Points, in no order, along strands that fork, close into loops and pass close to each other.
In the rows, zero is written as 128.
Points whose rows are less than 99.7 apart are linked; no others are. Some points are linked to none.
Tafil: [157 117 161 139 157 157 116 146 114 160  99 120 169 162 193 158 169 151
 148  91]
luniz: [148  90 100  83 116 188  78 109 149 167 149 133 111 169 135  81 139 141
 145 120]
Boser: [107 161  62 147 127  89  72 149  81 120 111 125 128 100 141 151 116 142
  79 133]
fuva: [137 133  98 118 105  97 107 117 138 116 159 166 145 112  70 172  74  76
 153 156]
bufum: [132 154 103  33 147 143 164 107 143 187 138 132 100 132 116 100 135 120
 100 161]
toma: [132 136 177 136 158 125 113 131 166 159 145 142 157 130 206 124 133 127
 140 137]
Pelu: [122 144 185 108  94 133 162 127 142 158 157 123  98 141 162 134 102 153
 130 170]
Lafe: [172 127 125 155 142 164 141 118 168 107 123 117 125 119 104 172 142 133
 158 110]
pifi: [ 74 181 111 140 193 125 182 150 125 166 148  97 151  86 150  91 156 143
  84 138]
Razop: [162 138 135 169 173 151 114 100 147 117 113 122 179 132 153 110 137 133
 149 129]
daron: [166 135 165  55  69 138 110 142 115 171 140 136 150 165 105 158 122 139
 132 124]
gis: [147 141 126  95 151 158 138  83 101 172  80  97 143 179 103 129 140 148
 130 127]
Zatir: [ 89 117 113 109  97  70 102 168 180 141 137  78 118 121 101 119 141 120
  92 106]
Zozor: [ 89  93 148 180  98 104 116 102 130 153 152 164 107 150  78 121 151 151
 148  87]
vig: [ 86 119  94  99 155 136  93 152 162  97 162 136 141 110 124  99 144 130
 164  97]
zeku: [102 154 113 103 111 105 198 144  78 107 114 114 107 125  66 150 156 100
  54 106]
Koti: [115  94 124 205 141  73  92 118 179 116 112 117 150 123 112 106 135 103
 122 101]
zofe: [122 108 142 165 110 114 117 126 146 110 133 119 101 145  88 128 144  90
  88  83]
Sim: [ 75 121  89 104  99 126 136 173 132 142 161 144 113  90 131  83 181 164
  89  93]
tuda: [ 74  99 122 159 121  60 101 148 103 140  82 171 121 142 119 141 176 161
 103  80]
Runak: [182 146 133 141 119 201 124 108 148 131 180 134 124 129 147 131 124 101
 121 127]
Debeb: [145 181 158  95 177 133 142  90 148 187 151 188 135 137 166 133 153  95
 104 137]
belas: [ 79 135  79 114 171 119 140 153 137 198 170 182 182 137 154  91 169 109
 130  99]
kilu: [102 134  97 111 173 144 148 156 199 154 131 129 115 105 191 130 161 167
 150 150]
sogu: [136 117 116 203 136 101 136 119 177 101  88 108  95 111 125 146 137 131
  96 127]
rebed: [ 93  98 107  92  65 108 118 169 142 132  78 153 105 137  85  99 183 139
  55  80]
fuz: [163 167 150  55 170 153 103 111 102 137 114 152 163 157 128 151 145 109
 132 112]
Dukib: [107 149  90 135 123 125 164 118 164 129 168 115 104 104  77 128 119 104
 116 137]
fet: [ 97 130  87 149 138  99 135 109  95  61 110 148 108 114  88 156  98  94
 119 139]
bigul: [138 132  63 161 135 147 105 143 114 140 114 133 118 117 114 171 178 150
 106  81]
bevip: [166 116  81 194  96 145 118 112 135 100 134  68 129 112 144 111  88 127
 114 160]
roder: [129 101  94 167 107  63 133 132 129 102  88 113 117  90 120 167  67 109
 134 197]
tav: [126  95 131 149 153 132 122  94 178 189  83 123 108 150 201 104 133 181
 153 168]
tok: [ 98 150 160 159 127 132 127 105 150 182 199 181 138 131 141 106 149 112
 119 115]
lis: [ 92  99 114 163 129  59  80 148 117 156  93 145 163 149 113 151 168 130
 118  62]
kigus: [ 72 107 158 122 104  78 134 145 131  89 109  83 101 147  92  96 121 112
  89 108]
Daf: [153 143 108 105 101 146 124 154  86  91 153  94 135 106 157 162  86  89
 118 157]
Doru: [156 129 207 130 131 159 149  85  82 134 112 142 130 173 118 144 108 140
 163 135]
ribo: [175 103 161 160 110  94 150 147  90  73 116 100 170  95 125 104  67  71
 176 172]
ziri: [134  72 100 113 106 161 100 187 149 127 141 111 136 139 170 131 178 148
 156  56]
baf: [ 73  93  89 173 156 111 119 153 180 122  75 166  70 143 122 121 177 132
  83 122]
zonu: [127 126 103 154 154 141 115 133 138 126 107 134 130 123 131 158 153 168
 157 111]
lafem: [198 156 173 141 131 137 154  66 124 152 129 169 136 143 173 138  96  97
 110 184]
nizit: [ 83 146 115  89  81 106 153 162 107 127 149 138 118  98  96 102 161 143
  74  96]
mukav: [121  83 139 157 128 100 116 132 162  74 102 112  91 109  95 129  92 133
 158 132]
minum: [106 168 161 155 143  82 141  83 147 194 125 126 176 152 121 126 123 132
 127 155]
Keze: [121  80  93 117 133 161 110 158 122 141 112 110 168 171 146 121 176 158
 176  61]
Vepud: [ 84 125 113 106 163 110 143 174 211 116 143 103 121  92 170 127 157 147
 153 122]
Gaf: [131 125 195 122  82 109 153 136 113 155 151 147 103 126 162 161  70 133
 152 191]
rako: [145 159  65 159 111 110  99 143  94 117 118  93 129 100 145 164 100 111
  74 146]
gez: [ 83  90 114 114  50  80 103 144 104 113 110 127  90 134  90 106 115 159
 100 118]
Nov: [127 112 138 178 144 139 154 137 151  90  84  92  72 128 125 145 166 132
  92  94]
Lide: [ 92 134 130 109  91 138 111 135 125 151 177  97 138 142 126  74 129 147
 121 117]
seku: [207 164 147 115 148 145 116 108 140 148 110 108 181 142 144 159 117  98
 117 143]
pazi: [ 73 170 131 132 164 101 168 174 133 139 143  87 131  85 176 116 172 141
  79 112]
mez: [ 93 128 133 110 140 125 187 173 167 144 171 155  94  87 128 131 188 142
 111  94]
pefid: [ 62 161  98 104 166 103 181 150 134 174 149  92 153 101  86  91 149 148
  98 140]
neba: [139 154 115 118  96 150 167 126  94 110 174 125 116 126  86 173 135  78
 100 106]
rif: [166 133 179 130 105 128 138 103 122 148 149 173 129 132 148 149  74 102
 148 189]
muza: [ 74 123  97 110 161 127 144 127 121 154 111 168 150 142  98 119 173 175
 171 108]
gipo: [ 95  78  89 154 138 125 135 172 128 114 101 146 115 137 158 139 193 159
 149  54]
nazu: [152 121 154 162 167 132  90 127 155  97 139 130 185 111 149 110 124 113
 165 110]
liru: [107  75 133 130 104  79  82 164 155  98 114 117  83 102 111 120  82 143
 158 139]
Panoz: [ 92  97 115 173 106 125 154 121 149 181 158 134 104 138  67 109 179 140
 116  81]
gopul: [150 136 148  53 140 142  84 113 101 140 134 169 108 141 181 106 103 124
 120 147]
fom: [148 151 214 152 131 148 143 117  76 108 135 139 142 139 145 145 111 130
 144 115]
Dorug: [176  77 155 178 131 123  97 157  97  75  67  96 113 113 100 128  96 117
 156 103]
Koz: [ 91 119 107 134 134 112 175 135 197 127 150 131  65 108  68 117 152  94
  86 118]
dof: [126 142 110  87 185 168 172 103 114 183 101 173 117 147 110 127 179 157
 132 133]
buki: [113 106 113 174 147 109  92 128 147 162  84  77 161 136 163 115 128 179
 155 138]
loged: [ 95 170 135 150 151 104 178 150 149 111 132  92  91  85 152 136 153 116
  64 124]
kam: [ 75 106  86 178 182 101 149 140 173 122 134 144 132 111 127 106 176  97
 123  78]
nozu: [170 125 176  68 125 174 108 164 119 117 128 115 114 132 180 138 114 157
 149 136]
zurut: [117 120 149 158 152  89 156 109 116  63  68  98 129 128  68 157 112 126
 149 118]
Gupu: [124 112 132  71 132 161 132 146 167 129 139 180 104 130 133 143 162 171
 179 120]
vupi: [135 109 163 158 119 130  87 168 152 130 170 137 117 105 201 135 147 125
 116  86]
kofe: [ 96 116  77 141 133 166 142 160 128 162 160 134 118 109 149  89 183 159
 108  90]
gukek: [123 120 155 155 125 117 139  75  72 124 100 132 159 162  87 122  69 133
 178 167]
por: [174  87 149 144 120 111 113 180  76  62  90 122 100  86 114 132  78  85
 168 134]
Tur: [ 98 192  95 121 150 107 106 134 112 132 146  98 180 111 129 119 127 109
  98 126]
sopo: [141 108  94 105 173 212 150 119 155 122 107  94 114 147 120 103 167 155
 170 112]
nar: [102 201 151 148 155 122 200 106 123 142 147 147 119 104 152 143 123 132
 109 172]
Tagu: [ 89  80 114 127 132 106  89 172 131  90 115 168 110 125 149 120 172 133
 118  60]
dezo: [110 151  79  94 114 102  90 117 132 141 144 161 147 133  77 151  84 120
 151 167]
rad: [163  91 138 202 161 102  80 152 161  91  87 129 144 117 165 131 156  86
  93  80]
Kiz: [160 119 115 131 163 134  95  47 152 157 124 134 160 156 136  56 120  96
 126 139]
bubov: [ 91 159 158  94 127 130 199 136 120 135 127 130 104 123 115 140 152 184
 131 136]
mul: [147 103 110 119 123 143  50 173 110 131 113 139 130 117 151 139 119 176
 159 123]
Pupak: [111 152 109 129 129  92  64 157  84 124 131 163 146 106 136 151 127 141
 109 109]
naba: [110 149  81 123 123  91 134 114 200 142 132  80 147 112 101 132  83 127
 143 188]
Mot: [166 132 162  85  59 143 107 147  91 171 126 160 133 147 127 174 136 176
 129 119]
buzof: [148 171 150 113 146 138 128 115 157 170 162 184 145 132 120 175 148 111
 138 125]
begif: [110 102  61  98 173 196 132 119 156 151 137 116 131 141 101  65 163 142
 158 118]
loka: [135 171  77 134 120 119 158 100 174 144 147  77 158 117 136 109  88 101
 110 210]
Rok: [ 90 132 127  98  90  70  90 165  79  97  97 137 131 126 109 121 143 132
  59  87]
fibof: [122 184 156 135 178 111 170  60 123 171 115 133 175 154 120 104 134 108
 116 148]
mel: [136 132  91 142  80 177 165 122 127 190 147 114  80 140  97 141 147 178
 114 139]
turi: [205 111 162 169 107 192 121 106 172 139 160 119 126 136 160 117 120 124
 142 132]
gop: [106 178 170 179 159 114 202  97 151 147 132 113 135 114 145 125 137 144
 120 156]
sunor: [139 114 119 172 119  85  81 126 143 147 116  95 161 127  95 141 112 122
 135 115]
tosom: [ 99 103 102 197 160 104 115 116 169 129 136 141 157 127 130 109 159 111
 150  82]
Vav: [130 106 181 108  93 110 112 154  86  87 133 143 119 131  85 151 116 129
 142  87]
Verur: [126 112  99  82 130 181 114 109 166 143 161 128 121 154  87  86 132 130
 164 123]
mesed: [154 100 128 158 111  63 150 142 107  81  94  84 158  94 117 147  77  75
 142 179]
Zomov: [144 102 145 161 136 138  58 139 136  84 164 162 139  99 135 102 102 106
 160  97]
Dofal: [154  61 138 188 135 132  98 131 141  61  75 115  90 129  87 115 111 113
 140 103]
tes: [150 161 182 214 133 111 137 101 123 131 148 163 147 111 153 150 127 126
 114 127]
bidil: [131 153 103  73 151 114  92 109 135 156 109 150 155 148 100 146 104 134
 154 162]
lota: [156 151  94 167 140 148 158  98 163  72 145 124 128  97 129 125 109 120
 136 161]
Legem: [116 118 132 192 126  89 184  93  96  65  70 100 111 123 103 148 103 114
 107 150]
ziki: [ 92 137 116  61 143 144 136 128 161 148 140 177 100 123 139 107 141 173
 151 160]
sako: [150 126 154  77 115 135 115 142 160 168 130 119 151 153 113 168 149 146
 153 110]
suv: [121  91 152 152 110 142 145 152 177 113 133 117  54 127 135 142 173 134
 105  83]
niki: [135 134 151  98  71 152 136 115  87 191 123 156 134 170 112 132 166 184
 120 105]
nerop: [143 165 105 101 150 185 106 147 134 147 188 138 153 122 144 119 170  98
 110  90]
bozut: [147 147  98 156  92 140 123 122 108 119 162 145 101 122  98 174 127  83
  83 108]
zarag: [196 101 146 131 105 141 112 181  89  86 122 139 107  82 130 165  78  92
 178 148]
nit: [145 126 111  69 163 190 145  97 125 127  85  79 127 167  99 104 144 151
 155 126]
porad: [137 117 127 186 117 122 177  99  74  56 109  74 146 117 136 124  91 103
 131 159]
rubid: [140 113 121 103 106 157 116 162  86  63 110  90 101 123 113 142 133 157
 133  89]
Vip: [176 122 103 149 115 138  84 139  83 137 106 122 148 122 129 139  67 126
 154 170]
sovo: [143 176 123 187 177 147 199  85 162 137 136 133 148 105 113 122 155 128
 122 147]
delub: [114  97 154 180 131 111  83 151 101  96 119 149  94 107 159 123 117 151
 129 104]
Ridel: [112  92  97 113  79 149 135 154 178 114 158  98  53 111 100 114 139 153
 122 111]
pusas: [123 117 115 124 116 149  93 145 143 191 130 128 126 144 188 123 153 179
 129 133]
tadir: [169  97 109 182  87 126 171  88 119  94 134 138 122 115  90 188 101  77
 140 165]
pelok: [177 123 148 102 100 185 166 124 131 115 135 106  87 134 160 166  92 139
 153 177]
Vebu: [114 138 185 197 134 110 125 103 156 141 178 184 136 113 153 124 136 122
 137 112]
dofu: [125 109 142  82 102 142  66 123 113 153 151 198 141 154 113 106 121 154
 163 118]
mok: [120 136 134 142 148 115 141  97 110  88 107 115 164 135  80 134  89 128
 176 141]
mif: [100 158 150  66  97 145 199 152  80  87 121 126 111 114 107 131 150 181
 129 115]
vukil: [134 172 101 150 147 122  97 112 102 111 130 109 180 117 139 113  92 113
 116 152]
Boni: [ 86 100 128 108  65  87  98 156  90 103  66 144 106 153  90 105 141 144
  61 103]
kizu: [100 127 129 134 116 140 111 103 143 218 185 170 141 156 128  86 160 130
 124 116]
funu: [ 89 119 128 102 127 135  93 122  94 107 146 186 136 136 102 103 130 166
 174 111]
Nal: [ 88 136 104  99 178 105 104 110 147 190 147 175 185 157 146  84 154  99
 145 123]
les: [161 134  93 140  96 132 107 159  71  91 112  95 112 112 148 178 107 108
  82 128]
sano: [ 81 129 103 141  91 121 106 127 122 205 178 138 141 140 106  84 154 154
 107 110]
mono: [102 150 125  90 120 106 159 151  79  67 102 100 121 129  78 143 146 105
  82  87]
Vug: [102 162 165 102 151 151 209 147 149 152 157 131 101 105 141 130 166 159
 124 133]
duzev: [162 112 191 135 141  85 104 175 148  84  81 118 124 132 110 152 117  65
  90 108]
soga: [137 159 123 118  97 172 181 121 107 149 162 120 103 137 105 156 137 133
 113 136]
lovan: [140 122 148 125  62 172 127 127  77 150 156 120 125 161 104 123 153 162
 121  81]
kaz: [174 131 169 137 131 160 108 146 112 131 110  93 139 135 171 154 126 155
 139 120]
biled: [ 89 110  70 125 157 158 137 156 135 191 167 154 155 144 174  63 169 125
 128  99]
Lufa: [ 99 153 138 144 118  76 168 125 118 119 111 111 105 132  88 158 133  90
  66 123]
Gudat: [138 138 128 100 127 197 129 130  89 146 144 115 143 155 128 107 171 152
 119  90]
fitok: [178 121 155 181 123 119 143 127  64  74 100  84 175 114 135 100  76 109
 154 159]
Ronip: [160 142 150  64 116 147 134  87  47 140 123 121 133 166 156 128  88  89
 108 163]
Vebo: [105  67 138 162 141 112  68 166 122  86 111 129 111 122 157 104 141 137
 133  72]
Kuve: [ 58 132 102 137 132  80 124 145 107 126 101 137 115 112 116 120 159 180
 111 109]
zapur: [175 125 151  69 141 140  64 116  98 168 109 152 153 159 152 128 122 121
 129 119]
Nimi: [103 117  86 106 197 158 168 125 116 173  86 186 152 162 128 128 187 155
 168 101]
lugu: [119 182 103  80 163 158 116 136 114 153 161 119 178 128 117 103 157 102
 102 106]
mosiv: [128  95 121 151  71 127 185 103  94 104 148 133  87 127 104 195 122  69
 110 153]
pofan: [193  91 119 133  79 154 153 125 124 128 132  98 137 110 162 158  75  94
 152 223]
zusen: [113 138 121  45 117 148 129  99  86 112 150 177 118 156 111 108  82 112
 148 169]
sigi: [133 164 146 159 181 150 139 108 113 136 121 138 175 135 145 143 169 125
 135 103]
sagat: [155 124 110 106 121 152  63 149 106 129 130 112 149 133 132 121  91 136
 145 140]
Pinu: [148 106 106  58 122 160  93  87 148 176 141 133  79 153 154  76 130 127
 117 129]
kimam: [119 153  90 102 104 132 181 127 155 129 165  80 123 116  90 151 107  92
 121 163]
gitam: [134 120 103  93 109 197 131 159 107 106 134  76 119 133 122 107 168 171
 134  86]
piduv: [178 146  93 183 148 111 127 130 137  48 116 121 146  80 147 133  97 116
 117 156]
lalab: [136 101 129  91 114 128 108 160 182 136 136 145 123 126 105 173 152 155
 179  99]
nelal: [182 160 101 110 119 133 152 100 164 146 123  94 150 125 166 137  86 102
 109 215]
mab: [ 95 150  97  76  78  89 113 173  91 101 120 123 126  98 122 130 140 148
  71 104]
gamo: [139 136 128 115 157 127 113 156 169  68 133  87 139  98 121 147 135 105
 140  98]
Mopop: [161 152 148 163 133 154 182  91 103 114  94 123 120 137 126 184 114 155
 152 160]
Nobot: [175  98 138 106  89 168 130 160 109  98 129 117  87 115 139 177  82 142
 169 161]
Detug: [154 116 120 109  83 154 153 107 119 151 134 101 111 148 139 160  83 119
 143 203]
pakod: [155 140 148  88 129 131 112 114  28 140  78 112 151 160 150 135  80 136
 129 166]
rez: [121 161 156  56 176 149 135 137 134 124 146 160 164 137 133 137 165 119
 150 105]
moz: [ 93  96 128 170 141  95 107 123 138 139  75 100 134 130 124 132 122 201
 178 136]
Mor: [ 98 118 112 151 140 130 116 124 164 191 121  93 132 142 187  94 141 180
 133 153]
runa: [156 148 127  88 143 152 108 115  68 146  70  90 149 166 140 138 112 160
 123 143]
Rozab: [ 92  99  99 181 156  88 113 129 190  99  76 130  77 117 121 122 134 129
  96 139]
zovu: [119 162 184 118 134 134 154 134  61  91 123 120 132 130 152 147 105 150
 140 133]
Bupe: [116  86 144 164  70 144 126 109 120 113 166  80 103 141 102  90  86 125
 146 124]
mag: [112 126 101  28 167 143 158 124 160 182 124 173  91 121 149  95 169 151
 122 145]
kanif: [150 158 160 153 165 114 153  35 110 151  96 126 162 160 143  84 115 118
 115 162]
mepo: [103 147 113  93 112 140 163 142  63  69 115 107 122 124  83 129 145 149
 117  92]
Moru: [102 169 161 100 157 127 155 104  77 116 107 155 126 143 140 137 109 163
 146 161]
Vivez: [ 64 125 144 103  80  93 130 144 106 123 151 148 139 124  89  88 159 153
 111  75]
vul: [136 160 137  72 132 149 167  93 149 160 140 106 115 145 132 113 106 103
 116 173]
tefin: [109 116 147  98 107 135  88 121 130 188 167 209 145 161 139 110 153 141
 147 106]
mamo: [ 92 102 109  88  77  82  94 177 161 136 119 111 123 139  92 102 167 112
  65  79]
Nipu: [137 151 134 112 154 144 131 140 178 132 123 110 109 104 197 139 123 163
 135 174]
Mek: [169 112 169 141 127 127  69 169 149 140 139 138 139  94 165 116  86 123
 171 146]
dos: [127 139 152 169 123 132 192 107 118  90 111 122  89 108 159 163  91 157
 149 185]
sasi: [116  81 126 121  68 140 161 141 149  85 139 100  35 129 105 138 116 139
 121 128]
nese: [ 68 107 102  95 134 121 134 147 151 138 147 148 149 131  92  97 167 153
 166  88]
ruru: [179 123 112 185 121  91  84 139 107 131  93 105 171 104 112 143  80 118
 136 151]
teg: [137 124  81 159 110  87 123 124 178 115 123 102 124  92 118 148  70 128
 140 196]
Fos: [113  99 194 157 116 130 125 123 129 145 154 153 133 154 126 132 151 151
 166  82]
Doveg: [191 158 160 113 167 104 139  39 113 133 106 123 168 151 150  96 108  78
 103 152]
tadit: [175 131 151 174 136 185 165 100 139 115 111 118 104 135 129 163 136 163
 161 134]
Piver: [163 193 157 179 146 139 149  83 127 148 154 168 158 124 166 139 129 110
 103 154]
Zoza: [159 109 130 177 149 101  78 137  99  87  60 134 135 134  93 156 125  90
  94  93]
Sot: [ 66 167 127  84 129  98 180 129 141 168 144  78 140 129 105  93 121 149
 117 164]
vuz: [144 126 166  91 178 108 113 113 174 176 114 160 152 145 211 125 145 107
 143 132]
zinu: [131  93 168 180 101 102  99 155  85 109 118 157  72 100 148 129  80 150
 147 143]
nir: [205 171 148 107 171 119 120  90 158 134 108 117 186 133 169 116 118  87
 106 160]
rup: [135  93 141  91  79  99 111 161  91  81 131 131 115 125  71 162  90  96
 148 118]
lesod: [ 87  96 128 150  71 118 162 129 133 151 141 128  63 142  64  99 162 144
  79  92]
nuno: [ 89  90 116 113  78  85  81 160 128 123 120 114 107 117 118 109 108 182
 135 123]
pilu: [128 121 143 141 138 141  61 107 111 114 164 159 160 130 126  71  77 112
 168 137]
vomuk: [127 120  97  71 130 152 131  79 105 114 126 154 122 156  99 122  71 101
 172 189]
Nugu: [123  91 126 135 106 146  88 166 156 161 160 140 127 133 185 130 157 156
 142  97]
papef: [111 117 134 128  84 157 113 107 100 138 160  85 135 165 103  81  99 141
 141 125]
Zano: [187 115 170 135 133 123 145  53 200 179 122 120 134 163 139  98 122 112
 129 158]
Buri: [115 146 110  97 150 140 109 145 138  79 154 116 141 107 111 124 117 119
 149 115]
bif: [116 128 140 170 103 145 163 101  69 114 131 150  91 127 159 148  83 156
 146 190]
mida: [129 205 152 131 167 136 168  86 133 163 158 177 126 118 168 125 122 105
  95 174]
vedog: [ 91 118 100  92 122  97 129 170 214 126 139  85  99  96 120 133 142 144
 132 126]
Memu: [165 128 111  64 158 131 100  75 119 134  90 162 124 153 111 138  80 107
 154 166]
Vol: [123 156 173  85 132 160 177 119 154 163 165 117 104 138 155 103 138 133
 116 146]
vari: [170 149 146 150 130 111 143  66 202 161 147 127 174 146 123  96 113 101
 127 176]
fafad: [172 116 171 153 114 170 146  90 201 189 159 121 127 157 146 122 147 123
 144 130]
ras: [127 145  99 164 205 146 155  94 161 169 112 149 161 132 197  87 169 124
 123 138]
Fen: [206  77 106 205  81 124 155 111 103  89 126 120 140 104 121 149  96  83
 134 182]
Keb: [122 137  63  91  81 163 105 130  87 130 153 138 118 137 106 123 111 154
 125 145]
fasa: [126 159 103 178 143 128 178  91 175 117 152 119 126 103  99 116 126 115
 126 150]
Nesa: [191 118 142 215 147 115 100 123 138  69 115 132 147 106 139 118 136  90
  92  93]
Sinis: [ 79 147  83 131 139  84 129 129 100  88  93 130 116 110 100 158  94 155
 140 158]
pif: [122 171 136  99 178 149 166  91 106 142  98 171 111 142 123 145 138 156
 142 156]
golor: [136 113 136 133  80 126 130 147 102  89 167 104 112 109 142 142  81  82
 115 142]
robug: [171 162 104 111 117 198 103 133 123 144 184 148 123 126 142 145 141 116
 107 114]
Fem: [123 133 133 185 151 139 131 136 113 173 131 142 167 149 188 150 179 135
 127  79]
dobe: [121  62 142 133  57 135 149 127 118  88 145  83  71 136  99 129  85 119
 147 136]
ralo: [ 96 147 134  47 127 155 132 115  95 102 144 164 132 146  95  91 120 153
 155 131]
lor: [ 95  73  93 180 142 114 143 150 157 140  89 143  86 139 129 141 193 153
 120  74]
lun: [ 75 138 171 114 103  57 165 133 125 116 136 111 119 142  64 129 135 103
  93  96]
ful: [168 151 100  68 137 138 163  72 153 139 128  90 136 146 138 115  93  71
 111 191]
dezam: [118 100 130  85  90 106 132 142 121  89 162 135 124 115  86 161  69  83
 173 158]
ded: [170  86  91 158  85 153 138 107  75  96 140 107 149 109 133 150  91  82
 152 197]
vodez: [128 172  98 176 136 103 164 130 128  99 112 106  94  94 156 156 127  96
  47 146]
ruzi: [103 164  95 102 202 128 166 168 165 161 131 150 164 106 149 159 185 126
 137 112]
noke: [124 162  91 159 176  98  88 134 130  66 118 114 171  84 150 111 108 116
 120 132]
vod: [158 138 166  61 157 164 102 154 153 110 145 139 141 126 171 142 134 125
 155 121]
mir: [ 99 121 107 137 179 121 130 154 174  74 130 100 128 101 128 108 169  93
 109  77]
rofo: [156 139  59 160 120 156  91 130 110 111 129 133 108 115 100 166 142 114
  92  91]
zativ: [101 109 144  98  93 101 124 153 130  75 145  77 109 131  96 110 112  85
  98 103]
Kimo: [155 127 179 153 129 120 102 152 180 137 158 140 137 105 185 149 124 126
 139 126]
solus: [ 66 161 111  97 149 111 146 122 130 119 126  77 139 122 126  92 101 157
 139 167]
lovis: [134 158 147  60 126 139 122 100  77 157 132 137 119 158 170 100 111 123
  91 151]
Tegit: [130 139 134 112 143 147  81  76 102 139 144 139 161 161 125  66  92  99
 133 137]
Supev: [187 180 137  99 131 152 132 107 149 166 138 136 155 145 116 182 126  96
 117 142]
Rusu: [161  85 181 136 113  90  91 190 152 105  91 108  91 111 128 148 107  98
 118 113]
muna: [111 164 144 122 132 118  87 135  62 134 139 168 166 134 134 138 136 143
 121 106]
nomi: [122 122 124 145 141  91 114 130  79  59  83 144 130 135  74 154 102  67
 100 114]
zun: [148 115 175 184 105 132 132 128  72 112 125 152 108 107 168 129  68 138
 157 176]
Genal: [137  91 134  94 161 138  90 144 128 147  95 115 197 177 148 123 148 130
 183  87]
zan: [179 104 145 208 133 125  85 123  96  91 102 156 124 122 106 153 124  96
 113  88]
gazu: [178  90 175 156 118  98  72 197 135 116 107 118 106  80 144 126  99 110
 162 116]
sitip: [116 144 142  81 191  93 111 120 160 176 112 148 196 156 167 123 152  96
 146 119]
Zug: [ 72 151  92 129 150 101 122 137 120 113 116 111 127 109 122 117 122 170
 132 143]
rog: [110  91 207 127  96 110 125 148 108 100 135 159 108 136 112 139 156 152
 141  60]
Bupel: [ 85 115 134 132 154 115 194 164 182 124 143 134  61  94 104 120 179 124
  81 104]

A fork is a point with three links, a tip a point with one. Leave the first point through the second and follow the links. Name the first fork or tip that comes.
baf; lor | mel
nizit; Sim | Kimo
zapur; gopul | Pinu
Mopop; dos | suv

A tip is a point with one link. Name the tips that can be reached along the links from each point below, in the order of the rows.
Tagu | mel, suv
Zoza | lis, rad, vodez
pakod | Kiz, Pinu
Moru | Doru, mul

Name the points in between on the shortest way along the links from the first point to the second, in order.
Verur; Fem | begif > sopo > nit > gis > runa > pakod > Ronip > lovis > gopul > zapur > fuz > rez > vod > nozu > kaz > Tafil
liru; mosiv | mukav > Dofal > Dorug > por > zarag > Nobot > pelok > Detug > pofan > ded > Fen > tadir
Supev; nelal | buzof > Debeb > mida > Piver > lafem > rif > Gaf > Pelu > Vol > vul > ful
bidil; dobe | Memu > vomuk > zusen > ralo > funu > dofu > tefin > kizu > sano > Lide > papef > Bupe
Koz; Bupe | Dukib > fasa > sovo > gop > nar > mida > Piver > tes > Vebu > tok > kizu > sano > Lide > papef
